A landscape with many valleys, sampled at points; each row gives a point and its height.
From any point a ball rolls to the lowest of the 5 points nearest to it. It stops when none of these is lower. Distance is the straight distance between rows; heights are no part of it.
k_355: [-0.82 -2.87 -1.40 -2.15 -1.50  1.13 -0.03  0.38 -2.71  0.42 -0.74 -2.08
  1.66  0.18 -0.63 -1.11  0.22 -0.04 -1.19 -0.13  0.11 -0.53 -1.11  3.36]  height 565
k_292: [-1.16 -0.26  0.27  1.85  3.11 -0.33 -0.02  0.21 -0.93  0.03 -0.09  3.53
  0.33 -2.10  0.57 -2.75 -1.82 -2.71 -1.02  0.69  0.80  2.69  4.43 -2.18]  height 301
k_684: [-1.55 -0.46  1.83  0.72 -3.09  1.24  0.31 -2.73  1.40 -3.28 -3.26 -2.58
  0.68 -1.14  0.81 -0.75 -0.04  1.46  0.76  2.63 -1.44 -1.01  1.32 -1.20]  height 216
k_695: [-0.40  0.45 -0.66  0.32  2.24  0.45  3.02  0.42  1.48 -0.57 -1.20  2.67
  1.56  1.32 -0.21 -2.54 -0.15  1.73  1.69 -1.68  3.43  2.03  0.49 -2.50]  height 285
k_9: [-0.38  1.76 -1.51  0.01 -2.08  0.67 -0.89 -0.89  3.61 -0.61 -2.09 -2.78
 -0.39  1.49  0.65  2.61 -0.13 -1.11  2.58 -1.39  0.75 -3.41 -2.65  0.42]  height 211
k_52: [-0.72 -0.97 -1.06 -1.81  0.38  0.24  2.95  1.57 -1.53  1.28 -0.15  0.35
  1.46  1.86 -0.01 -1.20  0.36  3.26 -0.56 -0.92  1.14 -0.16 -0.69  1.01]  height 252
k_581: [-2.00 -3.13 -0.70 -1.19 -1.52 -0.94 -0.63  1.47 -2.64  0.11 -2.18 -2.20
  0.85 -0.79  1.28  2.26  2.69 -1.09  0.31  2.12 -2.25  0.65  0.13  2.03]  height 401
k_582: [ 2.21  3.41  1.27  1.12  2.84  1.37 -0.41  1.00  0.14 -0.01  2.48  3.34
 -0.13 -0.50 -1.56 -1.63 -1.06 -2.80  1.33 -1.97  1.91  1.63 -0.34 -1.12]  height 421
k_607: [ 2.10 -0.14  1.61 -4.33 -3.40  1.64  2.30 -1.40  1.06  1.81  1.36 -0.23
 -1.64 -1.17 -1.12  0.71 -0.84  5.05 -2.53  0.40 -3.50 -1.65 -3.75 -0.31]  height 357
k_89: [-0.96 -4.09  0.04 -5.66  0.95 -1.11  1.79 -1.53  1.02 -1.68 -0.70  0.78
 -0.23  0.92  0.12 -0.53 -1.17  6.13 -2.93  2.63 -2.73 -0.53  0.14  1.38]  height 212
k_304: [-0.87 -1.14  0.93 -0.51 -2.24  0.37 -5.03 -1.74  2.41  1.27 -1.84 -2.28
 -0.33 -3.11 -2.74 -1.13  0.37  1.59  2.15  1.96 -1.29 -4.16 -0.13 -0.39]  height 351
k_82: [ 0.27  0.14  1.65  3.35  1.87 -2.76 -4.25  0.45 -2.90 -0.34  2.51  1.08
 -1.04 -3.41  1.92  0.41  1.90 -3.15 -2.29  0.54 -0.77  1.36  0.69 -0.36]  height 331
k_404: [-0.76 -1.53 -0.70 -0.97  0.80 -1.29  2.16  1.26 -3.13  0.56 -0.47  0.42
  1.08  0.28  2.23  0.32  1.42  0.85 -0.04  1.50 -0.59  1.81  2.21  2.13]  height 315
k_66: [-3.09 -4.94  0.51 -0.47 -1.42  0.89 -2.12 -1.68 -1.21 -1.45 -2.77 -3.01
  1.88 -1.10 -1.39 -2.96 -0.60  1.80 -2.49  2.39 -1.51  0.81  0.55  1.18]  height 582
k_880: [ 0.90  2.64  1.16  0.75  0.80 -1.06  2.61  2.71 -1.22 -0.12  1.22  1.65
 -0.25  1.15  1.85  2.25  2.68  0.85  1.47 -0.04  0.07  0.88  2.80 -1.74]  height 202
k_347: [-2.44 -4.13 -0.81 -4.48 -0.50 -1.82 -1.15 -0.17 -0.06  1.79 -2.78  1.02
  0.22  0.67  0.16  0.37  0.92  3.82 -0.66  3.56 -2.47 -0.99  1.28  2.83]  height 451
k_764: [-0.22 -0.80 -0.48  0.44 -2.35  0.95 -1.59 -2.38  1.11 -1.31 -2.15 -5.27
  0.23  0.14 -0.25  1.55 -0.59 -1.78  0.52  0.09 -1.65 -3.68 -3.38  0.53]  height 254
k_399: [-1.08 -0.33 -3.04  0.10 -0.86  1.39 -1.79  0.33  0.72  1.01 -1.08 -2.68
  0.85  2.87 -0.36  2.06 -1.22 -1.90  1.55 -2.62  1.84 -2.50 -2.99  1.50]  height 226
k_539: [-0.23  1.60  1.73  2.90  2.43 -1.76 -2.16  1.20 -0.06 -0.35  3.41  3.15
 -1.01 -1.26  1.06  0.00  1.63 -0.20  0.25  1.14  2.48  0.56  2.23 -1.33]  height 227
k_456: [-0.75 -0.37 -2.33  1.88  1.49  0.56 -3.79  1.37 -1.11  1.44  2.59 -1.16
  0.76  1.81 -1.87  2.40 -1.43 -2.84  2.03 -1.41  2.94 -0.24 -1.88  1.42]  height 350
k_425: [ 0.30  0.29 -0.44 -0.38  4.06  0.34  2.10  1.88 -0.21  1.87  0.89  3.13
  1.81  0.56 -0.80 -2.77 -0.64  1.81  0.93 -2.12  2.52  2.78  0.20 -2.38]  height 361
k_866: [ 0.57  2.40 -3.33 -2.62 -2.04 -0.79  0.10 -1.20  5.76  1.36 -1.13 -1.48
 -1.43  1.83 -0.50  2.49 -1.31  1.29 -1.41 -2.63  0.70 -3.01 -5.02 -0.98]  height 231
k_812: [-1.67 -4.66  0.89 -3.77 -1.59 -1.05 -0.14 -0.83 -0.88 -0.59 -1.72 -1.85
  0.99 -0.78  0.15  0.02  0.25  0.81 -2.09  4.06 -3.19  0.36 -0.30  3.01]  height 469
k_21: [-0.38  0.58  1.85  4.03  1.09 -2.98 -2.90  0.47 -1.40 -0.49  1.21  1.66
 -1.10 -2.62  2.08  0.83  2.55 -2.81 -0.67  1.50 -0.65  1.26  2.62 -2.53]  height 269
k_307: [ 1.49  1.93 -0.43  0.33  0.11  0.94  3.70  1.16 -0.71  0.64  0.39  0.03
  0.29  1.74  1.01  0.26  1.92  0.30  0.49 -3.13  0.12  0.50 -0.58 -0.33]  height 240
k_250: [ 1.67  1.20 -1.16  0.60  0.05  1.09  3.31 -0.98 -0.49 -0.33 -0.16 -1.33
  1.32  0.53  0.19 -2.22  0.06 -2.71  0.37 -3.43  1.75  0.57 -0.01  0.73]  height 503
k_310: [-1.48 -2.67 -0.45 -0.21 -1.04  1.27 -0.61 -1.51  0.43 -1.53 -2.41 -0.70
  2.15  0.74 -0.57 -3.51 -0.48  1.95  0.33  0.22  2.52  0.38  0.77  0.69]  height 413
k_137: [ 0.68  0.62 -0.16  3.50  0.94  0.88  0.57 -0.43 -0.37 -0.64  0.49 -0.07
  0.40 -1.07  0.18  0.66 -0.06 -4.78  2.62 -1.72  1.56  1.99  1.05 -1.31]  height 395
k_974: [-0.86  1.01 -1.96 -0.71 -1.60  1.78 -0.70  1.24  1.51  0.87 -1.33 -0.59
  0.68  1.91  0.00  2.41 -0.44  0.80  1.73 -1.14  1.85 -2.46 -2.00  1.09]  height 182
k_148: [-0.62 -1.94 -1.79 -0.63  3.17 -4.71 -0.68  0.77 -3.16  0.65  0.16  2.96
  0.47  0.88  2.30 -0.74 -0.87  0.72 -1.18  2.51 -0.75  3.14  3.22  2.85]  height 271
k_850: [-0.09  0.15 -1.90  0.83 -0.53  1.69  0.20 -0.34  1.64 -0.46 -0.88 -0.26
  1.08  1.79 -0.03 -1.00 -0.40 -1.64  2.56 -2.20  3.05  1.09 -1.07  0.83]  height 303
k_493: [-0.23  2.72 -2.62  1.42  1.34 -0.21 -0.75  1.21  2.78  1.25  2.34  0.98
 -2.28  3.58 -1.15  3.05 -2.30 -0.90  2.87 -2.51  3.89  1.48 -3.13  1.28]  height 352
k_719: [ 0.11  2.35 -2.67 -2.24 -2.51  1.58  0.11  1.39  3.81  2.55 -1.02  0.85
 -0.46  1.24 -0.29  3.21 -1.23  3.30  0.47 -2.93  1.34 -2.70 -4.25 -1.56]  height 251
k_279: [-0.30 -2.47  0.71  0.17 -0.59  0.39  4.29 -1.26 -1.16 -2.28 -2.13 -1.51
  1.75 -0.02  1.03 -2.10  1.24  0.77 -1.20  0.71 -0.12  2.01  1.65  0.06]  height 278
k_551: [-2.48 -2.69 -1.12  1.18 -1.61  1.34 -1.06  0.69 -0.64 -0.86 -2.16 -1.32
  1.65  0.05  0.00 -0.72  0.95 -0.53  1.74  0.23  1.19  0.28  0.49  0.26]  height 272
k_500: [ 0.26 -0.30 -0.02 -2.09 -2.44  1.33  3.62  1.23 -0.44 -0.09 -1.11 -2.19
  0.45  0.33  1.32  2.38  1.17 -0.05 -0.86  0.53 -2.22 -2.53 -1.77  1.95]  height 223
k_826: [-0.67  0.70  2.45  3.24  1.42  0.29 -1.15 -0.62  0.65 -0.94 -0.10  3.59
 -1.06 -2.37 -0.13 -1.72 -1.05 -4.25 -1.13  0.23 -0.24  2.62  4.79 -3.84]  height 326
k_624: [ 0.20  1.32  0.53 -2.79 -2.68  1.58  1.12 -1.11  2.61 -0.30 -1.26 -0.01
  0.54  0.20 -0.32 -1.38  0.22  5.06  0.28  0.11 -0.31 -2.11 -2.55 -1.50]  height 294
k_875: [ 0.66  2.69  0.90  1.51  1.46 -0.86  0.95  2.80  0.16  0.21  1.92  2.15
  0.50  0.93  1.08  1.72  1.99  2.12  1.84 -0.55  1.11  0.89  2.16 -2.30]  height 193
k_638: [ 2.02 -0.79  0.45 -2.64 -3.68  0.53 -0.71 -1.57  0.69  2.99  0.44 -2.18
 -1.71 -2.23 -3.09  0.75 -0.76  3.29 -1.91  0.51 -3.57 -5.03 -1.18  2.15]  height 311
k_940: [ 0.37 -0.78 -0.34  1.75  2.07 -1.74 -2.11  1.21 -5.22  0.67  2.95 -0.81
  0.71 -1.92  0.16  0.83  0.81 -3.94 -1.28  0.68 -1.55  1.18  0.37  1.35]  height 505
k_97: [ 0.32  1.32  0.36 -2.94 -1.35  1.51 -1.02 -1.48  3.17 -0.07 -0.75  0.29
 -0.13  0.64 -2.18 -2.96 -1.63  6.26  0.28  0.14 -1.13 -1.51 -1.34 -2.31]  height 442
k_794: [-0.36  2.78 -1.72  2.05  0.03  0.18  0.49  0.47  2.93 -0.62  0.96  0.61
 -1.16  2.72  0.10  2.74  0.03 -1.13  4.10 -1.75  3.05  1.09 -1.49 -0.35]  height 302
k_970: [ 0.95  1.23  1.18  1.27  4.24 -2.36  0.38  1.57 -1.71 -0.32  0.60  4.28
 -0.66 -0.31  1.46 -2.06 -0.09  0.54 -1.19  0.39 -0.31  2.36  4.98 -1.66]  height 287
k_972: [-0.97 -1.95 -1.01 -1.32 -1.74  2.14 -0.23 -0.44 -1.21  0.26 -2.05 -1.94
  1.33  0.96 -0.66 -0.86  0.38  0.99  0.13  0.01  0.44 -1.52 -0.61  2.02]  height 477
k_590: [ 0.42 -0.96  2.17 -3.40  0.37  0.82  2.81 -1.82  1.36 -2.75 -0.32 -0.37
  0.01  0.68 -0.10 -1.28 -0.96  6.43 -1.81  2.83 -3.78 -0.18  0.13 -0.63]  height 116
k_803: [ 0.07  0.60  1.26  2.60  1.91  0.54 -2.35  0.35 -1.86  0.01  0.10  2.53
 -0.42 -2.93  0.00 -1.73 -1.14 -4.91 -1.42 -0.10 -0.18  1.28  2.67 -1.62]  height 393
k_252: [ 3.00  3.73  1.08  1.63  2.03  0.01  0.96  0.47  2.60 -0.46  1.69  2.83
 -2.43  1.07 -1.70  0.44 -0.73 -2.89  3.07 -3.34  2.96  2.49 -0.36 -2.01]  height 409
k_804: [-1.01 -1.15  1.16  3.73  2.25 -3.72 -3.43 -0.81 -2.10  0.57  0.34  3.16
 -1.04 -2.81  2.12 -1.89 -0.68 -2.73 -2.95  1.80 -1.94  3.35  3.62 -1.80]  height 316
k_325: [ 2.18  4.21 -0.39  1.81  2.83 -0.42 -0.23  1.89  1.86  2.12  4.66  1.13
 -1.45  2.23 -0.90  2.83 -1.77 -0.26  0.63 -3.70  2.59  1.53 -3.93 -1.01]  height 404
k_5: [-0.78 -3.32  1.40 -4.62 -0.67 -1.74  2.02 -2.08  1.93 -2.85 -1.51 -0.06
  0.03  0.59  0.67  0.36 -0.53  4.22 -2.64  4.65 -3.18  0.15  1.41  1.83]  height 209
k_297: [ 1.82  0.75  3.11  3.33  2.94 -0.19 -4.00 -1.45  2.85 -1.22  3.12  0.41
 -2.87 -1.15 -1.56  1.49 -3.64 -6.00  0.73 -0.48  2.61 -0.21 -2.23 -0.51]  height 657
k_450: [-1.30 -1.11  0.95 -1.30 -1.43  0.20  2.59  0.14  0.45 -1.08 -2.91 -0.46
  0.55  0.40  2.13  0.37  1.66  2.58  0.47  1.35 -0.83 -1.05  2.05  0.26]  height 177
k_264: [-2.09 -0.78 -0.70  3.57 -0.53  0.78 -0.99  1.34 -1.08 -0.76 -1.50 -2.04
  0.82 -0.70  1.26  3.39  1.80 -2.05  2.40  0.66 -0.36 -0.05 -0.19 -0.86]  height 373
k_392: [-1.35 -3.64  0.28 -1.51  0.29 -0.41  2.22 -1.76 -0.58 -1.93 -2.27 -0.74
  1.50  0.15  1.01 -2.38 -0.44  3.58 -2.15  2.28 -0.48  1.07  2.16  1.46]  height 235
k_309: [ 0.04 -0.89  0.21  0.84  0.78 -2.35  1.69  0.39 -4.42  0.01  1.09 -0.58
  0.60 -1.75  1.44  0.96  1.26 -4.22 -1.34  0.55 -2.37  2.87  1.26  1.85]  height 687
k_272: [-0.27 -3.00  1.45 -3.54  0.30 -1.41  4.20 -2.45  0.74 -4.30 -0.95 -0.56
  0.24  0.89  1.14 -0.91  0.15  3.24 -3.43  2.82 -2.85  2.13  1.84  1.28]  height 210
k_837: [ 4.52  4.18  4.44  1.78  2.94 -0.54  0.46  1.09  0.15  0.48  4.21  1.33
 -1.67  0.04 -0.84  1.28 -0.17 -1.96 -1.58 -3.38  0.39 -1.17 -0.75 -1.93]  height 433
k_558: [ 1.04  1.86  1.39  0.38  4.21 -0.72  0.04  2.77 -2.26  1.43  3.72  3.29
  0.00 -0.97 -0.02 -1.81  0.54  1.16 -1.25 -0.48  1.32  1.16  1.00 -0.97]  height 306
k_946: [ 0.99  1.77  2.31  1.41  3.15 -0.62 -3.15  0.98 -2.15  0.10  2.72  3.31
 -0.72 -3.10  0.73 -1.89 -0.46 -2.51 -2.57  0.74  0.02  0.58  2.39 -0.18]  height 354
k_942: [ 3.22  3.66  2.83 -0.45  2.83  1.43  1.14  1.62 -1.32 -0.30  1.10  3.04
 -0.24 -1.08 -0.40 -2.18 -1.08 -2.60 -2.12 -2.17 -0.17  1.13  1.83 -2.51]  height 571
k_517: [-0.10 -0.13  0.31  4.15  2.65 -0.85 -4.82  0.79 -0.33  0.59  4.62  0.00
 -1.20 -0.28 -1.28  2.74 -0.52 -1.88  1.31  0.60  3.47 -0.48 -1.39  0.09]  height 500
k_213: [ 0.75  3.00 -0.07 -0.91 -3.61  0.61 -1.32 -2.75  4.30 -1.89 -2.09 -2.25
 -1.18  0.22  0.61  0.44  0.05 -0.32  2.10  0.06 -0.20 -3.97 -2.53 -0.14]  height 236
k_963: [ 0.67  1.30 -0.22  1.97  1.12  0.31  1.28  1.53 -2.22  0.15  1.82 -1.43
  1.04  0.54  1.27  2.15  1.12 -2.09  1.18 -0.64  0.71  0.03  0.54  1.33]  height 368
k_214: [ 2.76  2.44  0.66  2.44  2.69  0.38 -0.75 -1.15  1.99 -0.73  1.16  1.42
 -1.80  0.62 -1.21  0.21 -2.69 -6.63  1.89 -3.02  2.21  1.56 -0.83 -0.70]  height 666
k_210: [-0.20 -1.55  0.26  0.99  1.48 -4.55  1.25 -0.44 -2.84  0.00 -0.70  0.92
  0.40 -0.77  3.01 -0.05  0.61 -2.34 -0.68  2.29 -2.42  3.92  3.73  1.07]  height 200
k_562: [ 0.11 -1.13 -1.09 -1.62 -2.18  0.80 -2.85 -0.06  1.75  3.08 -1.89 -2.71
 -0.53  0.26 -2.49  1.84 -1.32  0.59 -0.20 -1.34 -0.18 -5.34 -2.86  2.62]  height 314
k_778: [ 0.82 -1.36  1.71 -4.48 -0.91 -1.30  1.38 -1.75  1.53  1.55  0.87  1.18
 -1.90 -1.76 -1.49  0.53 -0.89  6.50 -1.36  4.17 -3.54 -3.44  0.34  0.59]  height 203
k_458: [ 0.80  1.61  1.64 -0.52 -2.78  1.65  1.73 -2.49  3.00 -3.81 -1.75 -0.93
  0.29  1.33  1.00 -3.10  0.04  3.47  0.71  1.07 -0.22  0.44  0.41 -1.90]  height 286
k_303: [-1.91 -2.73 -1.61  0.13  1.09  0.92 -0.52  0.76 -2.37  0.64 -1.25  1.02
  1.88  0.01 -0.13 -2.36  0.01  0.22  0.62  0.07  2.57  1.32  1.85  1.10]  height 443
k_753: [-3.49 -1.65 -0.89  1.83  0.38 -2.56 -2.12  2.08 -2.73  0.29 -1.27  0.28
  0.27 -0.95  2.33  2.22  2.37 -0.93  1.26  2.45 -1.17  2.49  2.37 -0.39]  height 364
k_132: [ 1.49  2.68  2.38  1.34  2.71 -2.19 -0.83  1.47 -1.99 -0.35  2.90  2.74
 -0.97 -1.18  1.51 -0.80  1.46 -0.51 -1.69  0.11  0.21  0.88  2.26 -0.82]  height 267
k_144: [-0.74 -0.81  0.17  4.71  1.76 -0.54 -1.50  0.46 -2.24 -0.33  0.43  0.72
 -0.77 -3.52 -0.23 -0.27  0.59 -5.69 -0.41 -0.24 -0.81  2.30  1.91 -3.25]  height 445
k_949: [ 0.22  0.56 -0.83 -2.11 -2.73  1.59  1.57  1.18  0.57  2.42 -1.15 -1.06
  0.05  0.27 -0.12  2.58  0.08  2.89 -0.38 -0.98 -1.01 -3.72 -2.10  1.20]  height 148
k_366: [-1.64 -1.94 -0.78  4.83  0.75  0.72  0.31 -0.98 -0.72 -0.04 -1.40  0.54
 -0.19 -2.69 -0.51 -1.32 -0.34 -5.58 -0.30 -0.72  0.16  3.12  2.31 -3.51]  height 435
k_796: [-0.58 -1.03 -0.42 -3.39 -1.70 -0.13  2.23  1.60  0.70  2.79 -1.12  0.99
 -0.20 -0.67 -0.23  2.21  0.46  5.83 -0.93  1.14 -2.18 -3.48 -1.18  0.19]  height 170
k_224: [ 0.50 -0.32 -0.65 -2.57 -1.00  1.63  2.02 -0.76  0.55 -0.30  0.03 -0.73
  1.11  1.24 -0.63 -3.23  0.00  4.05 -0.93 -1.07  0.58 -0.90 -2.30 -0.26]  height 440
k_406: [ 1.93  2.48 -0.99 -1.82 -3.12  2.07  3.08 -0.46  2.33 -0.34 -0.70 -2.38
 -1.14  1.91  1.16  2.26 -0.35  1.72 -0.93 -2.73 -1.75 -3.77 -3.92 -0.27]  height 178
k_126: [-0.77  2.53  0.22  0.00  1.34 -1.39  1.39  4.10 -1.35  1.53  1.80  2.13
  0.19  1.30  1.75  2.25  1.96  3.76  0.25  0.42 -0.46  1.15  1.16 -0.91]  height 172
k_322: [ 0.54  0.29  1.21  0.64  2.99 -2.54  2.36  0.22 -1.47 -0.71 -0.63  2.51
 -0.23 -0.56  1.85 -1.63  0.19 -1.33 -1.27  0.44 -1.18  3.28  5.93 -1.32]  height 266
k_284: [ 1.70  2.95  4.05  2.74  1.44 -0.33 -0.78  0.34  2.74 -2.08  2.11  4.19
 -2.72 -0.59 -1.51 -0.11 -0.01 -2.45  1.84 -1.51  3.23  2.25  2.99 -2.78]  height 452
k_396: [-0.85  0.88 -0.77 -0.54 -0.34  0.96  1.94  1.93 -0.16  0.73 -0.74  1.50
  1.15  1.59  0.79  0.33  0.87  3.18  1.64 -0.89  0.94 -0.58  0.27 -0.43]  height 114
k_730: [ 0.00  2.08 -2.84 -3.08 -2.42  0.73 -0.63 -1.10  4.69  0.41 -0.74 -1.12
 -0.77  2.65 -1.45 -1.17 -0.78  2.18 -0.76 -2.88  2.34 -0.36 -5.41 -0.21]  height 375
k_496: [-1.85 -2.23 -0.32  1.97 -2.69  1.21  0.04 -1.46  0.37 -1.54 -2.60 -2.94
  1.46 -1.28  0.47 -0.07  1.65 -1.81  0.83  0.78 -0.02 -0.06 -0.58 -0.62]  height 304
k_19: [-1.19 -1.49 -2.50 -0.06 -2.03  2.14 -1.78 -1.10  0.95  0.26 -1.79 -1.33
  1.28  1.30 -1.61 -1.39 -0.06 -0.66  2.15 -1.59  3.07  0.06 -2.41  1.89]  height 560
k_658: [ 0.14 -2.02 -0.01 -1.51 -2.04  0.10 -1.78 -0.97  0.12  1.67 -1.81 -4.69
 -0.68 -2.04 -1.99  3.04 -0.16 -0.58  0.05  0.77 -3.62 -5.35 -2.87  2.17]  height 293
k_704: [ 0.44  1.36  0.39 -1.66 -2.78  1.21  3.50  0.40  1.68  0.24 -1.66 -1.12
 -0.82  1.48  0.80  1.99  1.86  2.68  0.65 -0.64 -1.51 -3.10 -1.68 -0.13]  height 115
k_601: [ 0.22  1.75 -0.81  1.50  1.66  1.03 -0.22  1.27  1.23  0.15  1.78  2.62
 -0.39  0.39 -1.11 -0.95 -0.58 -0.98  3.07 -1.26  3.90  2.10  0.27 -0.63]  height 384
k_380: [ 2.49  2.64  2.43  2.06  2.86 -0.62 -1.93  1.23 -1.38 -0.35  4.05  0.59
 -1.08 -1.36  0.88  0.54  0.36 -2.85 -1.87 -0.84  0.56 -1.37  0.09  0.14]  height 344
k_667: [ 0.31  0.95  0.94 -1.29 -3.40  0.42 -0.20 -2.36  2.83 -0.83 -2.08 -0.87
 -0.62 -1.10  0.00 -0.20  0.19  3.16  1.23  1.59 -1.38 -4.15  0.03 -0.95]  height 242
k_324: [-0.45 -0.30 -2.03 -1.09 -0.53  1.12 -0.16  2.59 -3.01  2.61  0.79 -1.30
  0.46  1.04  0.43  2.76  0.47  0.34 -0.80 -0.77  0.05 -1.80 -1.30  2.27]  height 429
k_726: [-1.20 -0.97 -0.80  1.93  1.25 -4.06 -5.55  2.25 -3.79  1.31  2.74  1.15
 -0.30 -0.13  1.39  0.51  1.74  0.10  0.30  2.53  0.17  1.60  1.81  0.86]  height 414
k_7: [ 0.79 -1.31 -0.46 -4.23 -2.87  2.15  2.36 -0.16 -1.15  0.97  0.41 -0.88
  0.46  1.36 -1.20 -1.21  0.23  4.19 -2.87 -1.20 -0.80 -1.25 -3.39  1.04]  height 323
k_113: [ 0.09 -0.27 -1.88  2.20  1.58  1.29 -0.70  0.27 -1.94  0.37  0.67  0.51
  0.88 -0.68 -0.99 -1.82 -1.04 -4.16  0.82 -1.81  2.23  1.02  0.28  0.09]  height 506
k_204: [ 1.82  3.49 -0.93  2.32  2.15 -1.46  1.58 -1.08  3.04 -0.43  0.99 -0.84
 -2.14  3.58  0.14  2.17 -0.97 -5.01  1.97 -2.30  2.05  1.16 -1.12 -0.05]  height 319
k_372: [-2.78 -1.70 -1.17  0.83  1.35 -1.76 -1.97  1.11 -2.64  0.96 -0.13  0.81
  0.92 -0.30  1.52 -0.08  1.08  0.42  0.61  2.04 -0.07  1.83  3.13  0.79]  height 332
k_843: [ 0.30 -0.96  0.38 -3.79 -2.70  1.27  3.81  0.75  0.01  1.37 -0.93  0.45
 -0.18  0.65  0.16  0.47  0.86  5.08 -1.04  0.28 -1.41 -2.34 -1.95  0.81]  height 198
k_554: [ 1.19  2.71 -2.61 -0.19  0.78  0.58  2.53  0.24  1.40  0.52  0.87  0.26
  0.04  3.11 -0.63 -0.66  0.10 -0.58  0.95 -4.29  3.01  0.62 -3.68 -0.42]  height 104
k_120: [-2.15 -3.78 -0.99  1.54 -0.32 -1.44  1.76 -0.97 -3.30 -0.44 -2.34 -1.59
  1.44 -2.05  0.88 -0.93  1.24 -2.90 -1.69  1.20 -1.27  2.89  1.45  0.60]  height 511
k_228: [-0.86 -1.25  0.31 -1.73 -2.82  1.04 -4.62 -1.58  1.46  1.69 -1.76 -3.21
 -0.54 -2.19 -2.57 -0.11 -0.39  0.92  1.75  0.45 -0.92 -4.24 -1.38  0.62]  height 328
k_417: [ 1.64  1.72  0.43  4.32  2.93 -0.27 -1.95 -0.58 -0.06 -0.77  2.73 -1.53
 -0.41  0.46  0.04  2.33 -2.21 -6.10  1.80 -1.00  0.89  0.29 -0.88 -1.20]  height 525
k_839: [ 1.79  2.17  0.36 -2.25 -3.20 -0.01 -1.89 -2.08  2.43  2.51  1.54 -0.63
 -2.08 -1.61 -2.53 -1.50 -1.27  5.00  0.19  1.28 -2.22 -3.85 -0.35 -0.89]  height 312
k_93: [ 0.48  0.81  0.33  2.31 -0.20  0.77  2.96 -0.26  0.85 -1.57 -1.41  1.06
  0.67  1.00  0.33 -1.39  1.26 -1.37  2.46 -1.96  2.15  2.38  2.42 -1.89]  height 217
k_394: [ 0.75 -2.13  2.01 -5.61 -1.57  0.25  1.35 -1.71  0.14  0.52  1.59  0.63
 -1.03 -0.08 -3.37 -0.15 -1.98  5.26 -3.15  3.40 -4.74 -1.11 -0.51  1.75]  height 345
k_142: [-0.59 -2.33  1.98 -3.06 -2.21  1.06 -3.47 -1.37 -0.17  0.54 -0.36 -2.04
 -0.26 -1.75 -3.49 -2.55 -1.21  2.85 -1.43  2.86 -3.18 -1.69  0.94  1.85]  height 504
k_871: [-1.32  0.86 -0.33  0.96 -1.15  1.27  0.40  0.89  1.31 -0.31 -2.16  0.23
  1.13  1.28  1.09  0.81  1.18  0.51  3.20 -0.31  1.99 -0.39  0.11 -0.29]  height 158
k_295: [-3.27 -3.25 -1.55  4.09  0.41 -1.01 -0.88  0.27 -1.14  0.34 -1.07  0.88
  0.71 -1.64  0.49 -0.41  0.77 -3.12 -0.23  0.90  0.06  3.29  3.33 -2.59]  height 392
k_269: [-0.02 -0.53  0.54  3.50  2.10  0.29 -4.77  0.43 -0.98  0.01  3.35  1.40
 -0.71 -2.49 -1.51  0.28 -1.47 -4.61  0.03  0.10  2.06  1.16  0.15 -1.09]  height 663
k_293: [ 2.65  3.87 -0.68  1.91  0.89  0.12  1.74  0.43  1.20 -0.10  1.72 -1.06
 -0.09  3.51  0.20  2.54  0.24 -2.52  1.90 -3.20  1.55  0.08 -0.88 -0.87]  height 268
k_712: [-1.45 -1.28 -2.02  4.25  1.36  0.26 -2.76  1.07 -0.56 -0.57  0.61 -1.68
  0.18  0.12 -0.63  2.87 -0.97 -4.61  2.80 -0.73  1.78  1.09 -0.99 -1.26]  height 437
k_206: [ 0.16 -0.02  1.54 -1.74 -3.08  2.08 -1.66 -2.02  0.13 -1.56 -1.24 -2.35
  0.61 -0.80 -1.16 -2.50 -1.66  2.15 -0.42  1.92 -2.21 -1.66 -0.75  0.85]  height 383
k_810: [ 1.64  1.36  0.75 -2.47 -2.92  2.41  3.13 -1.73  0.23 -1.26 -0.51 -2.96
 -0.50  0.79  1.00  0.44  0.66  1.53 -0.97 -0.70 -2.08 -1.92 -2.64  0.82]  height 112
k_543: [ 0.38 -1.23  0.47 -0.79  1.89 -1.91  4.74  0.47 -2.41 -0.65 -0.53  0.93
  0.83  0.92  2.30  0.12  1.78 -0.07 -1.59  1.43 -1.52  2.46  2.80  0.70]  height 339
k_43: [-1.96 -3.87  0.91 -2.34 -1.40 -1.89  2.77 -1.57  0.00 -1.73 -1.75 -1.26
  1.18  0.36  1.66 -0.03  1.44  0.30 -1.82  3.96 -3.33  1.98  0.82  2.53]  height 337
k_167: [ 0.67  2.67 -2.05 -2.73 -3.15  1.34 -1.27 -2.30  3.04 -2.07 -0.59 -1.95
 -0.20  2.11 -1.61 -2.76 -1.37  0.88 -1.07 -1.13  1.21 -0.69 -4.20  0.43]  height 475
k_759: [ 0.87  1.49 -1.70  1.35  1.97  1.10  0.51  1.68 -1.54  1.09  2.16  1.25
  0.46  0.21 -1.05 -0.92 -0.78 -1.21  1.38 -2.56  2.47  0.88 -0.53  0.58]  height 173
k_237: [-1.65 -4.32 -1.46 -3.17 -0.39 -2.33  0.26  0.47 -2.54  0.63 -1.90 -0.12
  1.30  0.74  0.76 -0.33  1.02  1.54 -1.64  2.85 -1.66  1.02  1.28  3.77]  height 406
k_936: [-2.25 -2.66 -2.26  2.85  0.50  0.23 -1.50  0.17 -0.89  0.68 -0.63  0.82
  1.30 -0.91 -0.41 -1.27  0.00 -1.72  1.55  0.46  3.19  2.55  1.69 -0.09]  height 208
k_997: [ 2.06  2.34 -0.94 -2.04 -3.19  1.70 -2.10 -2.60  2.45 -0.44  0.55 -3.07
 -1.06  1.01 -0.54 -0.94 -1.48  0.97 -1.06 -0.55 -1.27 -3.50 -3.53  0.25]  height 298
k_680: [ 2.00  1.78  2.82 -0.57  2.63 -1.31 -0.82  0.52 -3.29 -0.24  0.89  2.03
 -0.60 -2.97  1.04 -1.17 -0.67 -4.89 -3.74 -0.02 -2.59  1.57  2.18  0.35]  height 554

For each start below, name the point where the ball stops.
k_940 | k_396
k_167 | k_396
k_804 | k_396
k_144 | k_396

Call two points neighbours if one is among the 5 nearest of the other. Go from one point of each pair to the other, from neighbour to neighbour, staying as low as possible. Name the highest point that can't be avoided.
k_936 and k_396 | k_551
k_810 and k_554 | k_307
k_210 and k_396 | k_132
k_590 and k_396 | k_778
